Each row is a point on a landscape with many valleys, with its height.
From any point a ball rolls to the lowest of the 2 points nearest to it. It stops when none of these is lower. Distance is the straight distance between rows; heights are no part of it.
luki: [ 88  83 135 133 157 189 160 155 134  91 129 183 121 140 124 187 153  88
 119 131 146 167 105 127 139]  (h 3.58)
rud: [142 101 180 125 203 172 157 130 169 130 106 113 155 184 123 150 123 151
 135  99  60 158  91 130 117]  (h 2.28)
viv: [175  88 153  75 106 137 121 131  95  92 158 115 116 138  99 194 112 111
 123 139 135 137 141 111 152]  (h 2.08)
rul: [113 107 102 137 105  61 164  86 155  91 144 136 100 110 174  84 129 166
 128 116 135 121 144 140 172]  (h 6.60)
dov: [149 112 153  73  96 116 103 153  87 106 129 134 151 117 107 159 114 109
 138  94 148 118 139 106 111]  (h 2.59)
lofib: [ 74  97 122 118 163 144 142 117 152  98  73 155 122 185 146 148 158 168
 116  90 158 157 163 151 138]  (h 4.16)
gugop: [107 124 124  94 107 106 117 142  59  87  72 171 133 145 140 122 138 106
 115  81 149 107 188 135 126]  (h 4.58)
gaso: [ 75 133 133 174 123 165 143 113 173 123 201 156  95  85 127 129 122 165
 121 172 167 128 138 119  71]  (h 3.53)
tidav: [170 192 164  93 131 130  87 158  56 125 146 162 130 127 105 172 135  84
 109 125  82 129 170 125 127]  (h 3.94)
Zano: [163 159 155 103 120 125 154  86 157  76 162  58  80 170 101 148 115  95
 136 173 135 100 153 118 131]  (h 7.11)
befo: [ 93 125 153 117 178  94 125 147  75 112 121 168 141 129 150 111 160  93
  98 114 107  82 149 116  86]  (h 4.97)
pov: [116  91  80 107 159 139 104 129 154 170  57 125 157 130 104 127 129 133
 139  86 128 184 136 133 141]  (h 0.44)
mutim: [140 181 143 169 120 140 145  87 136  92  95 112  98 198 130  77 154 130
 139 109 132  60 144 143 143]  (h 5.13)
pil: [ 96 116 132 100 118 134 152 141  98 113  42 137 111 206 134 120 124 139
 133  95 122 125 141 149 193]  (h 3.51)
Dumo: [122 150 139 172 111 141 116 162 137 121 189 147 117  73 145 137 128 111
 121 170 135 151 138 121 129]  (h 4.70)
lorab: [134 160 132 158 112 134  86 119 139 110 123 122 105 108 132 152 134 141
 111 148 164 112 162 139 125]  (h 3.61)
kif: [136 140 104 116 121 139  87 105 137 191 160  84 139 155 106 130 129 169
 147 133 136 110 111 106  86]  (h 2.60)
Sifa: [131 204 121 161 151 162 128  76 171 135 116 143 131 158  99  83 172 110
 148 114 140 112 138 114  85]  (h 4.50)
zez: [191  91 128 152 129 116 160 137 122 134 142 114 130  76 143 158  89 111
 114 165  69 190  75 148 213]  (h 6.37)
fav: [ 70 136 116 144  97 146 160 138 154 128  79 189 159 119 157  35 135 156
 158  79 160 146 145 113 125]  (h 4.71)
pebo: [137 113 128 142 122 109 124 127  97 187 132  97 167 143 136  66 122 153
 140 140 139  69  56 101  68]  (h 5.33)
todu: [145 235 137 134 115 150 109 173  87 174 192 132 122 123 142 127 131  87
 106 195  96 103 117 118 124]  (h 4.13)
dafer: [137  67 160  63 156 139 151 124  98 107 121 100 125 199  95 189 115 126
 132 112 100  97 103 122 109]  (h 5.66)
nog: [108  84 179 115 139 175 128 155 128  78  86 127 144 169 122 160 125 139
 126  92 174 113 132 119  89]  (h 5.16)
vur: [181 165 129 140  84 130 110 110 157 155 120  87 116 147 114 119 110 166
 159 106  84 148 128 155 178]  (h 3.50)
rim: [172 129 153 136  68 143 130 149 139  72  67  86 128 149 124 120 102 109
 150 104 179 112 130 145 171]  (h 2.25)
Vam: [103 146 147 171 111 140 136 115 143 122 212 143  87 123 132 106 138 171
 110 195 153  87 177 119  77]  (h 3.89)
kozu: [131 137  83 159 181 124 140  86 138 186 138  95 101 130 115 179 136 141
  98 192  71 122 116 165 140]  (h 5.39)
Bini: [162 127 147  92 166 152 136 127 159 142  90 130 184 145 101 121 116 115
 167  69  98 171  95 113 105]  (h 1.39)
suz: [101 111 157 112 113 135 148 179  61  80 134 187 117 129 136 169 143  66
 112 135 138  99 127 122 126]  (h 4.89)
Zive: [150 157 123 104  65 104 107 125  91 170 142 111 138 129 121 120  98 151
 162  99  94 109 112 142 135]  (h 4.93)
mov: [109 132 134 143  77 147 125 175 139 141  91 172 147 128 136  73 114 165
 165  70 122 164 156 125 161]  (h 4.34)
Gapip: [110 122 119 165 101 129  99 177 109 130  84 157 125 122 153 119 136 138
 119 110 141 125 151 160 172]  (h 6.28)
kovu: [128 156  69 163  96 130 106  91 137 141  88 146 123 112 115  92 157 133
 112 133 208 107 148 134 121]  (h 5.41)
Fibog: [152 152 138  71 191  93 176 103 127 153 150  79 148 138 126 132 110  79
 103 193  72  93 117 121  77]  (h 6.64)
kob: [116 101 104  85 133 124 109 124 106 162 162  64 113 140 107 191 117 109
 122 170 138 109  94 123 106]  (h 5.94)
salar: [151 151  75 162  51 103  94 108 130 161 131 126  94 122 122 112 131 174
 142 127 129 125 146 158 199]  (h 2.81)
Fal: [111 115 129 166 144 128  81 140 133 203 171 138 143 138 137 112 142 204
 129 121  85 118 128 124  99]  (h 3.08)
subal: [120  95 159 116  86 140 124 150 111  69  99 150 112  72 123 149  89 135
 106 120 207 128 131 150 115]  (h 6.59)
Kepos: [ 68  56  69  92 144  68 166  97 112 151 121 135 122 131 137 120 132 138
 129 126 115  95  88 136 130]  (h 4.33)
biga: [140 186 143 112 147 153 118 124 133 110 121 179 145 125 102 129 154  94
 143  83 115 155 167 114  99]  (h 4.00)
mano: [117  92 170 133 129 150 149 131 159  88 206 131 112  88 130 148  94 161
 111 172 144 169 177 112  89]  (h 7.33)
Dip: [134 131  96 164 147 143 100 127 160 155 145 124 101 129 110 173 143 151
 120 144 103 165 129 156 170]  (h 4.80)
teb: [147 158 165 152  75 156 184 111 156  56 208 115  90 117 124 123  95 104
 161 164 136 147 140 110 143]  (h 4.69)
zogil: [110 158  77 125  81 148 121 111 141 156 186  86 121 104 128 136 120 101
 146 169 184 122  71  88 108]  (h 5.35)
vime: [ 82  45  64  92 170  81 160 100 132 126 135 130 109 125 116 181 137 123
 117 142 135 133 103 130 145]  (h 4.60)
ped: [131 157  45 144 114 152  82 105 142 208 102 140 147 118  98  98 154 140
 154 104 146 166 145 131 126]  (h 2.06)
vomip: [151 127 127 132 106  93  66 124 116 124 134 113 118 102 137 153 126 165
 109 113 134 132 192 137 135]  (h 4.04)
reda: [104  71 101 131 163  96 176  96 148 142  92 108 110 155 155 140 121 176
 110 123  73 136 100 168 176]  (h 6.18)
mene: [124 149 125 167 116 165  64 170 114 207 166 111 124 145 125 151 132 173
 127 151 104 126 108 134 126]  (h 3.49)
gaf: [144 192 143 127 123 149  76 157  98 192 167  92 129 151 124 141 129 136
 112 169 101 101 118 122 106]  (h 3.81)
Dolal: [148  99 151  89 129 156 162 140 108 133  51 147 136 189 125 141 113 153
 135  86  77 158 118 145 193]  (h 3.09)
Pumu: [147 190 107 150 135 138 139  95 171 134 172  95 114 121 111 117 140 106
 144 173 134 120 114 118 128]  (h 4.05)
vasad: [124 102 158 146  62 173  99 175 116 128 114  81 134 154 126 137  94 121
 166 117 168 107  87 129 130]  (h 2.27)
Nonep: [142 208 151 170  97 163 104 164 127 146 185 127 123 106 150 108 136 103
 127 186 140 112 125 114 123]  (h 4.40)
kodi: [176 196  82 135 118 123  97  89 150 183 159  41 115 134 119 121 126 132
 100 200 138 112  88 112 129]  (h 6.01)
gir: [157 184  58 136  88 121  91  94 143 179 162  90 130 119 119 117 147 137
 117 170 185 114  90  95 125]  (h 5.70)
momad: [119 127 151 207 126 172  95 150 158 156 154  92 141 124 156  89 136 125
 126 175 175 115  75 101  86]  (h 5.10)
Zup: [ 87 109 115 174 132 142 135 115 170 159 213 131 122 111 131 105 142 163
 143 169 149 124 110  96  83]  (h 3.12)
Kagir: [124  84  87 106 174  72  98 102  94 160  81 106 149 109 137 105 135 112
 115  96 121 112 128 129  99]  (h 5.05)
dobu: [101 120  41 142 168 149  83 119 120 210  58 153 146 120 109  95 161 125
 135  94 139 167 146 120 114]  (h 1.37)
tolud: [ 96 164 120 141 147 147 160  90 116 143 129 175  96 188 136 106 154 158
 135  98  56 109 143 152 134]  (h 2.56)
konop: [140  91  91 107 186  59 113  89 144 156 159  70 120  92 126 154 123 133
  97 179 103 138 131 134 134]  (h 5.40)
zire: [ 74  98  92  99 177 118 151 129 145 121  90 196 158 114 141 116 158 107
 126  96 133 179 130 122 128]  (h 3.22)
zeni: [157 166 143  91 131 109 151 116 128  98 198  63  89 156 124 116 118  85
 104 213 116  79 177 131 117]  (h 7.00)
veraf: [163 120 104 115 103  76  61 115  96 170 125  85 141 109 129 114 112 160
 136 100 116 127 145 130 123]  (h 4.51)
vimov: [113 155 108 161 103 130 143  73 139  96 131 118  64 195 116 122 163 141
 125 146 145  59 142 146 151]  (h 4.91)
vefe: [161 122 142 152  84 128  89 161 108  90  65  90 116 117 129 153 112 115
 114 127 186 112 149 163 170]  (h 2.77)
nukip: [131  89 101 119 123  51 170 106 129 155  91 132 141  86 180  70 103 159
 126 108  66 165 100 145 183]  (h 6.63)
pidaf: [117 148 134 110 166 103 151 163  84 122 204 156 122  96 122 150 126  73
 103 187  84 119 138 112 121]  (h 4.52)
vula: [148 124 132 120  92 137 112 162 108  81  66 179 115 106 126 162 136 114
  97 119 163 167 170 157 203]  (h 3.98)
nul: [116 163 111 154 102 160 164 112 148 131 134 112 122 149 117  97 137  72
 163 155 154  86  50 121 121]  (h 4.68)
kabi: [157 152 153 152 100 148 119 142 115  55 100 162  80  93 127 170 123 112
  76 148 174 142 166 168 165]  (h 3.59)
gafas: [ 84 116  98 133 107 125 162  87 133 129 217 112  95 146 114 123 133 138
 145 182 152  68 130  99  83]  (h 4.46)
Zaz: [ 99 115 113 141 135 137 137  82 163 167 162 111 123 181 106 110 146 179
 154 127 126  92  99 114  81]  (h 2.02)
Somov: [123 140 149 133 131 135 112 124 119 128 113 135 147 162 137  80 133 156
 152  66 114 103 158 115  95]  (h 3.96)
gifun: [132 119 108 125 136  98 145  98 125 124 103 114  88 153 131 142 132 138
 115 122  80 121 128 167 187]  (h 5.97)
tari: [121 138  58 149 175 107 146  86 148 168 163 145 103  99 106 157 143 138
 114 149  75 161 135 152 160]  (h 5.11)
mun: [113 101  95 130 137  95  97 108 118 149 120 123 126 122 129 119 149 137
 119 129 153  91 132 133 113]  (h 4.76)
rulev: [163  58 114  93 154 127 168 126 129 111 130 170 130  96 135 154 127 119
 107 125 111 188 108 127 222]  (h 5.98)
rega: [123  85 108  82 189 128 117 122 139 131 113 183 160 110 111 170 155 122
 111  89 127 195 152 108 117]  (h 2.80)
Vuza: [104 136 120 128 207 152  98 125 131 140  98 161 129 156 116 167 177 116
 104  99 113 151 165 134 110]  (h 3.39)
Lifo: [113 125 152 153 181 171 119 129 186 152 145 102 139 170 116 126 141 154
 145 132 117 126 109 111  83]  (h 1.41)
Gilo: [ 91 100 158 128 132 211 175 150 153  86 137 218 119 124 130 165 132 144
 118 116 161 193 125 124 124]  (h 3.86)
tagan: [162 106 139 133 126 152 115 188 131 152  37 109 181 141 108 109 104 118
 142  73 128 173 120 133 169]  (h 2.21)
Fut: [133  94 135  97 163 107 130 102 147 115 112  91 126 159 113 158 131 135
 127 113 114 120 129 126 118]  (h 5.49)
Suk: [116 118 154 126 164  96 115 182  57 144 118 172 162 100 157 119 137  92
 101 116  73 112 113 134 118]  (h 5.14)
damen: [ 76 131 135 113 158 107 142 126  85  72  86 180 130 143 161 118 154 112
  98  92 158  96 173 136  89]  (h 4.79)
Robu: [ 84 111 134 129 175 172  95 150 121 123  75 172 149 142 114 174 150 143
  95  85 164 146 179 138  77]  (h 3.11)
garun: [101  81 166 107 137 115 146 149  80  56 117 135  96 156 141 172 136  89
  95 145 148  82 133 128 123]  (h 5.03)
fupun: [143 120 151 129 159  79 133 145 110 151 188 126 132  87 155 118 104 146
 111 154  50 137 134 125 127]  (h 2.88)
pilo: [ 90 120  88 155 132 137 116 132 133 202 176 158 137 127 121 121 153 153
 139 143 114 111  85 115  99]  (h 2.62)
ledal: [176 154  82 187 105 120  76 140 124 167  89  84 154 100 132  80 135 118
 114 144 192 123 110 137 159]  (h 6.61)
kolap: [137 178  96 110 147 136  91 100 151 204 177 113 168 118 118  91 146 146
 137 136 137 136 116  75  58]  (h 3.18)
ruton: [115 148 106 149 202 139 106 118 110 179  84 139 150 141 120 112 162 100
 106 127 109 103 107 135  95]  (h 3.93)
suvo: [151  91  85  88 199  74 111  99 136 134 126 119 129  89 107 182 144  99
  94 146 119 163 145 126 146]  (h 5.12)
novo: [138 140 102  85 122  72 149  69 111 134 153  86 116 138 115 116 124 114
 140 147 124  70 114 114 104]  (h 5.92)
gigu: [ 97 171  86 105  57 141 138 130 107 155  97 182 110 138  94  99 136 109
 173  98 116 123 134 129 174]  (h 4.03)
bezu: [124  89 120 124 206 103 142 113 169 158 157 129 142 114 121 148 127 158
 117 130  65 172 118 126 119]  (h 1.84)
mubo: [144 138 111  78 153  74 129  67 128 178 151  81 154 114 121 105 117 131
 132 123  99 107 118 101  67]  (h 6.14)
guku: [128 104 172 158 207 185 109 149 184 123 121 112 139 160 121 164 145 130
 124 129 113 169 117 125 107]  (h 1.87)
Felo: [186  85 150 117 172 119 153 151 104 121 151 158 144  87 138 157 117 120
 100 136  73 179 111 126 192]  (h 6.17)
Gevar: [ 66 104  85 100 147  87 151 132 101 113  73 191 124 121 167 100 162 103
 111 110 142 140 148 131 154]  (h 3.64)
Soluz: [144 102 115 166 182 100  96 139 146 141  56  86 145 118 157 110 130 138
  97 117 110 148 117 163 163]  (h 7.04)
Bofa: [110 139 142  98  78 124 126 184  77 158 180 175 163 101 124 129 111 115
 165 100 102 123  87 108 114]  (h 5.17)
mup: [143 155 158 186 107 157  69 153 172 148 149 110 147  87 145 105 120 169
 126 151 171 142 142 122 102]  (h 4.92)
dum: [137  96 122 125 153  63 138 115  81 131 133 116  89 135 150 168 114 156
  82 143  52 108 142 169 174]  (h 5.77)
Terap: [ 63 130 113 137 170 157 167 135 132 145 102 185 121 177 142 119 160 141
 131 110  86 138 109 151 151]  (h 2.98)
gom: [151 141 136 105  91  84 106 128  85 183 167  87 151 127 139  91 105 154
 142 136 112  72 101 102  87]  (h 5.21)
zun: [ 92 118 130 132 126 117 143  87 135  88 123 132 116 148 138 105 148 151
 124 127 176  58 143 115  74]  (h 4.43)
Zadul: [133  78 158 132  99  75 121 131 148 104 190  87 119 102 161 111  95 181
 140 132 132 124 145 113 124]  (h 6.90)
Begi: [152 161 170  95 168  80 170 113 119 123 155 100 140 124 141  84 112  82
 122 160  80  80 111 107  83]  (h 6.76)
sadog: [163 124 112 103 103  77 202  89 126 117 103 118 125 106 130 125  99 113
 138 125  67 139  95 153 190]  (h 7.09)
nevi: [ 94 128 131 129 112 140 103 206  70 189 143 167 178 106 137 122 127 113
 146 114 114 103  78 114  95]  (h 5.34)
pote: [125  78 146 132 188 113 154 142 162 127 213 118 137  97 139 126 106 147
 130 162  73 170 130 101 117]  (h 2.36)
Rizu: [ 50  89  81 102 132  82 170 134  83 127 125 184 105 126 150 123 150 121
 116 125 123  89 111 132 153]  (h 4.01)
Vaduv: [123 101 125 121 117 100 131 129 140 139 127  96 168 104 142  83 115 125
 169 112 150  98  75 108  95]  (h 5.08)
sures: [162 178  91 157  95 146  71  96 154 169 124 111 121 142 104 115 136 172
 158 100 132 150 160 137 137]  (h 2.83)
dak: [140 121 150 138 101 175 104 157 140 107  52 138 142 133 115 134 104 172
 124  76 178 171 179 152 147]  (h 2.26)
Rarep: [ 89 139  85 127 134 110 134  86 116 135 153 167  86 159 121 135 157 158
 126 110  93 108 167 143 137]  (h 2.07)
Gog: [103 120 171 131 133 139 127 188  79 124 190 161 117 118 138 162 128  96
 117 158  97 113 136 115 117]  (h 4.72)
beni: [ 75 137 129 147 124 146 144  99 125 125 173 166 107 148 124 119 159 143
 118 167 168  63 138 105  54]  (h 4.19)
muko: [115  75  91 119 166 101 122 128 144 112 118 137 129  88 121 183 152  93
 100 148 159 158 121 130 138]  (h 4.87)
bage: [146 166  96 144  28 106 136  93 147 109 162 121  84 104 120 111 121 148
 159 142 162 106 140 142 178]  (h 1.85)
rikuz: [ 78  98 157 152 150 164 157 159 142 126 140 150 121 175 147 134 139 158
 145 108 101 121 108 130 122]  (h 3.32)
Kina: [139 157 156 101 146 121 123 102 132  64 102  95 119 144 108 144 140  80
 111 147 177  82 163 115  82]  (h 7.32)
lur: [ 97  94 112 134 146  69 173  94 142 132 106 123 118 146 186  66 122 182
 129 110  98 127 109 151 170]  (h 6.38)
vusap: [143 169 121 142 161 125 118  93 180 154 157 107 153 111 122  84 147 126
 140 147 140 128 103  94  82]  (h 3.63)
mupad: [153 110 104 122  88  61 171 113 125 138  76 118 114  98 157 102  92 145
 119 133  67 155 107 168 223]  (h 6.88)
Rakeb: [191 180 104 160 119 106  75 109 122 155 110  43 126 119 141 100 129 115
 103 178 156 100  99 136 154]  (h 6.32)
faz: [123 161  98 125  74 153 145 129 137 147 106 138 131 145 105 103 130 104
 177 113 137 114  87 131 150]  (h 4.38)
Kofo: [124 180 124 160 123 190 136 106 177 114  79 121 140 175  98  96 152 104
 162 110 179  98 122 125 106]  (h 4.77)
bezak: [129  88 166 123  75 152 186 140 141  67 171 143 140  97 140 114  99  71
 164 124 160 158  79  93 134]  (h 4.56)
vadi: [135 188  58 129  47 118 120 101 104 173 136 159  91 125  98 111 142 129
 156 124 119 117 130 144 178]  (h 3.52)
Sumu: [165 179 138  81 115  94 125 160  64 131 172 146 133  94 118 161 117  72
 116 153  87 132 126 115 144]  (h 4.23)
Kig: [107  70 172 160  80 137 125 163  98  64 110 130 101  97 161 146  97 113
 100 145 187 127 114 148 138]  (h 6.58)
Novoz: [127  86 160 107 186 164 159 158 135 132  53 146 161 182 138 122 124 135
 127  81  88 169 100 136 153]  (h 2.70)
momi: [163  82 109 141 119 123 195  94 145 130 125  75 109 114 122 170  81 120
 130 167  76 159  68 158 199]  (h 6.62)
pedu: [102 114  98 147 149 151 120 131 168 129  82 148 108 155 118 151 163 149
 122 115 131 172 145 158 182]  (h 4.47)
tagiz: [136 104 144 133 168 167 121 179 101 105 117 201 141 108 128 186 160  68
  97 137 134 166 123 124 152]  (h 3.33)
tivup: [ 99 120  89 109  85 125 160 115 121 134 241 110 105 121 105 149 101 142
 168 158 122 113 122 100 111]  (h 4.75)
riv: [136  84 138  69 125 132 142 127  72 149 128  85 124 159  97 201 101 106
 131 144  97 100  79 130 115]  (h 5.78)
Navop: [140 144 140  80 131 107 119 141  81 113 100 134 163 121 118 121 131  64
 140  93 137 101 125 103  96]  (h 2.99)
Vafi: [154 164 162  83 143  97 125 114  68  98 113 145 134 145 130 102 131  85
 132  77  85 105 169 112  95]  (h 3.36)
dolel: [119 145 140 151  91 140 124 192 103 153 201 162 146  77 150 134 118 105
 148 144 106 151  85 114 139]  (h 4.96)
kene: [148 129 111 115 177 160 101 133 148 177  61  98 181 148  93 137 126 114
 149  82 119 168 114 130 102]  (h 1.25)
goduz: [139 118 137 107 138 173 103 124 138 110  70 152 139 151 100 167 136 158
 119  71 154 172 188 138 120]  (h 2.75)
beb: [124 141 136 114 130 149 153 146 150 156  93 144 192 127 114  75 115 111
 183  70 106 143  80 112 108]  (h 0.71)
fero: [152 187 167 166 107 138 129  98 154  77 113 108 109 147 134  82 136 133
 127 130 169  73 163 130 100]  (h 4.99)
vaza: [157 174 165 109 123 151 165 113 160  60 146 171 135 114 110 141 137  98
 139 116 145 153 155 108 118]  (h 4.32)
dod: [128 177 116 156 179 151 126  99 133 147  84 152 139 153 127  81 155 105
 129  94  94 123 133 133 109]  (h 4.21)
befe: [185 144 179 139 100 140 122 130 158 134 115 102 141 162 122 102  95 186
 176  69  68 159 123 145 155]  (h 3.91)
Seg: [125 161  72 134 103 105 115  90 148 117  94 152 111  93 130 106 155 114
 126 118 167 142 164 146 157]  (h 5.73)
Mek: [145 147 185 110 167 136 108 135 148  86 132 126 136 120 119 141 135 107
  95 160 149 126 184 119  70]  (h 7.42)
ruli: [ 72 117 131  94 143 140 161 120 107  85  30 166 120 195 144 137 147 134
 114 102 178 150 176 152 163]  (h 3.88)
vipu: [124 154 121 149  20 156 132 119 159 107 122 125  91 130 116 113 113 161
 174 114 174 110 137 149 160]  (h 0.95)
Viseb: [135  91 164 148 103  59 156 128 149  61 151 108 111 106 199  82 102 168
 126 119 131 126 134 130 165]  (h 6.75)
fara: [ 84  95 156 164  75 145 128 194 103  88  98 169 114 122 178 125 115 150
 107 125 166 125 139 160 160]  (h 6.44)
kiga: [144 154 156 182 114 153  93 140 138  74  85 101  94 108 130 159 124 116
  88 164 195 113 160 165 140]  (h 3.23)
bom: [111  97  93  98 182 123 141 122 138 166 146 179 145 116 104 163 139 150
 127  96  67 194 126 124 131]  (h 2.34)
bug: [152 129 170 123 182 147 105 186  98 110 100 187 168 111 131 143 153  85
 107 106 108 165 141 117 128]  (h 3.07)
Pom: [151 107 170 118  74 168 148 156 124  57  47 141 129 144 124 130  98 148
 122  94 193 146 150 144 167]  (h 1.63)
susat: [117 137 165 145 107 151 117 158 133 138 157 127 144 141 134 113 124 146
 162 108 113 112 118 114 104]  (h 3.65)
Raf: [125 119 164 148  69 172 134 166 154 106 129 147 125 138 136 128 114 163
 168  96 133 151 128 131 148]  (h 3.95)
kam: [116 113 142 180 109 140 106 129 184 118 124 135 126  95 149 113 118 199
 131 109 167 157 152 145 123]  (h 4.55)
nove: [139 117 155 118 124 127 151 166 139 125  54 130 186 132 133  56 103 115
 163  60 126 152 112 109 140]  (h 1.45)
goves: [154 111 138  87 106 124 108 159  64  93  78 172 127 143 122 163 138 106
 104  95 128 132 162 137 182]  (h 4.31)
popul: [ 88 133 133 144 224 140 131 135 144 149 132 162 144 136 133 126 167 110
 104 137  87 133 121 121  84]  (h 3.68)
tago: [115 137  79 135 122 115 106 132 106 147  58 156 116 116 139  88 144 120
 121  97 120 153 162 145 176]  (h 6.06)
muzav: [136 109 156 122 109 127 152 142 154  98 152 100 160  93 139 107 102  79
 168 137 166 143  70  93 100]  (h 4.81)
Vod: [170 149 152  52 158  87 140 146  86 160 157  88 165 108 140 144  93  84
  93 183  70 120 117 117  93]  (h 6.50)
Gad: [152 138  79 144 144 102 142 121 170 148 173 146 132  59 118 139 128 129
 136 141  85 204 115 143 181]  (h 5.46)
Rugev: [ 92  71 152 162 118 134 143 103 170  84 173  84  93 110 147 135  97 161
 120 164 168 137 138 124 102]  (h 7.19)
Zis: [138  84 154 175 111 113 113 122 178  89 167  85  88 108 156 141 103 187
 114 158 144 153 163 143 149]  (h 7.06)
gili: [120 125  86 167 102 106 104  99 139 144 150 150 124  93 129 102 156 155
 113 161 194 106 126 117  98]  (h 5.09)
riro: [161 146 174 122 137 126 125 126 128 144 106 118 161 147 141  83 100 166
 162  55  56 141 130 132 111]  (h 4.22)
mag: [160 151 177 100 131 101 128 132 115 124 166  62 122 140 136 110 107 108
 121 168  97  87 131 115 109]  (h 6.87)
rasi: [158 101 148 120 173 159 107 193 108 139  55 165 200 122 126 129 134 100
 119  75 125 183 128 122 148]  (h 2.74)
liluz: [122 153 129 131 137 139  99 193  81 180 111 178 178 102 127 132 135  98
 131 104  86 143 107 132 129]  (h 5.32)
lerer: [136 171 177 126 110 115 177 106 152  40 152 134 103 105 127 114 121 100
 130 141 159 102 159 114 100]  (h 4.57)
medi: [132 145 117 146 111 155 170 102 178  90 179 120  96 135 107 144 125 111
 164 147 135 143 123 122 148]  (h 4.41)
gipig: [150 100 102 122 150 130 191 124 161 117 155 162 140  94 114 143 122 112
 146 128  92 197  91 122 182]  (h 5.75)
pinor: [145 102 197 102 168 154 122 148 155  91 168 143 122  83 122 148 106 136
  73 180 162 174 189 120  70]  (h 7.43)
laza: [ 81 118 137 142 115 164 135 140 163  99 112 191 116 110 136 142 127 181
 114 105 172 175 157 154 119]  (h 4.20)
Div: [148 204 139  92 131 131 111 129  62 131 135 177 126 140 101 131 145  83
 141  82  71 127 174 123  99]  (h 3.67)
losit: [143 113  79 101 145  56 152  70 126 152 152  66 117 100 123 135 110 114
 119 174 117  94  94 129 136]  (h 5.69)
Patib: [154 156 181 144 127 137 140 109 149  50 118  76  77 162 124 143 129  84
 111 171 157  88 157 136 133]  (h 7.21)
Nele: [123 134 164 140  71 154 160 152 154  84 170 167 132  89 137 122 111 132
 158 114 145 153 125 112 127]  (h 4.24)
Bibad: [134  85 105  71 160  93  97 102  96 145  90  83 140 158 108 145 122 127
 127  85 122 102 139 128  95]  (h 5.29)
Veraz: [119 108 123 133 172 106 162 103 115 149 165  99  99 150 118 172 110 156
 106 173  51 114 129 148 137]  (h 5.59)
Fikiz: [105  83 159  89 173 138 148 135 103  65  78 139 129 189 134 171 153 120
 102 104 154 114 140 130 119]  (h 5.18)
gubo: [160 199 196 127 113 124 129 116 159  73 143 102 108 115 138  89 118 110
 114 167 158  93 181 121  90]  (h 4.78)
lamob: [ 96 117  92 100  64 129 117 139 120 156 205 106 139  94 123 151 104 127
 162 140 167 125  81  97  97]  (h 5.07)
lop: [ 95 127 132 120 113 114 147  92 155  92 132 146 123 153 142  90 136 175
 146  83 139 109 163 127 104]  (h 4.26)
nubev: [110 130 149 146 143 167 128 160 135 113  80 114 155 163 121 118 136 102
 141 104 167  95 108 123  94]  (h 5.00)
zote: [130 142 152 150  21 165 125 151 120 107 127 104 131 133 126 106  90 147
 166 111 194  90 117 129 111]  (h 1.75)
gol: [154 121 100  83  86 113  77 141  97 137 137  63 115 115 111 198 111 102
 125 147 168 130 107 126 148]  (h 6.16)
Piz: [172 126  90 181 138  84  84 130 117 165  62  87 144  99 152  68 129 131
 105 122 132 129 126 155 171]  (h 6.83)
potoz: [128 154 134 176 127 163 114 137 130 140 132  91 127 138 133 101 147  75
 129 179 172  88  64 115 108]  (h 4.90)
mege: [133 142 161 158  93 154  80 183 140 151 167  87 166  99 157 110 107 120
 137 157 168 134  95  96  93]  (h 5.19)
Zonab: [154 155 135  95 154  93 123 107 101 184 127  93 168 109 137 125 105 118
 122 138  64 117 108 125  82]  (h 6.33)
ven: [113 124 117 141 106 122 115  91 111 117 138 101  89 182 111 137 148 150
 122 153 167  36 145 126  96]  (h 4.67)
somo: [164 108 129 102 143 148 147 108 134 101 199  88  94 133  85 182 108 122
 132 171 111 161 142 112 161]  (h 1.46)
tele: [138 101 125 123  73 146 103 148 124 111 131 122 120  94 118 180 116 120
 132 138 179 152 123 134 139]  (h 6.39)

Where does a ball stop that starts at each point below?
nog => Pom
mege => beb
Dip => Lifo
Vod => bezu
Fikiz => somo
fero => somo
subal => mun
nevi => pilo
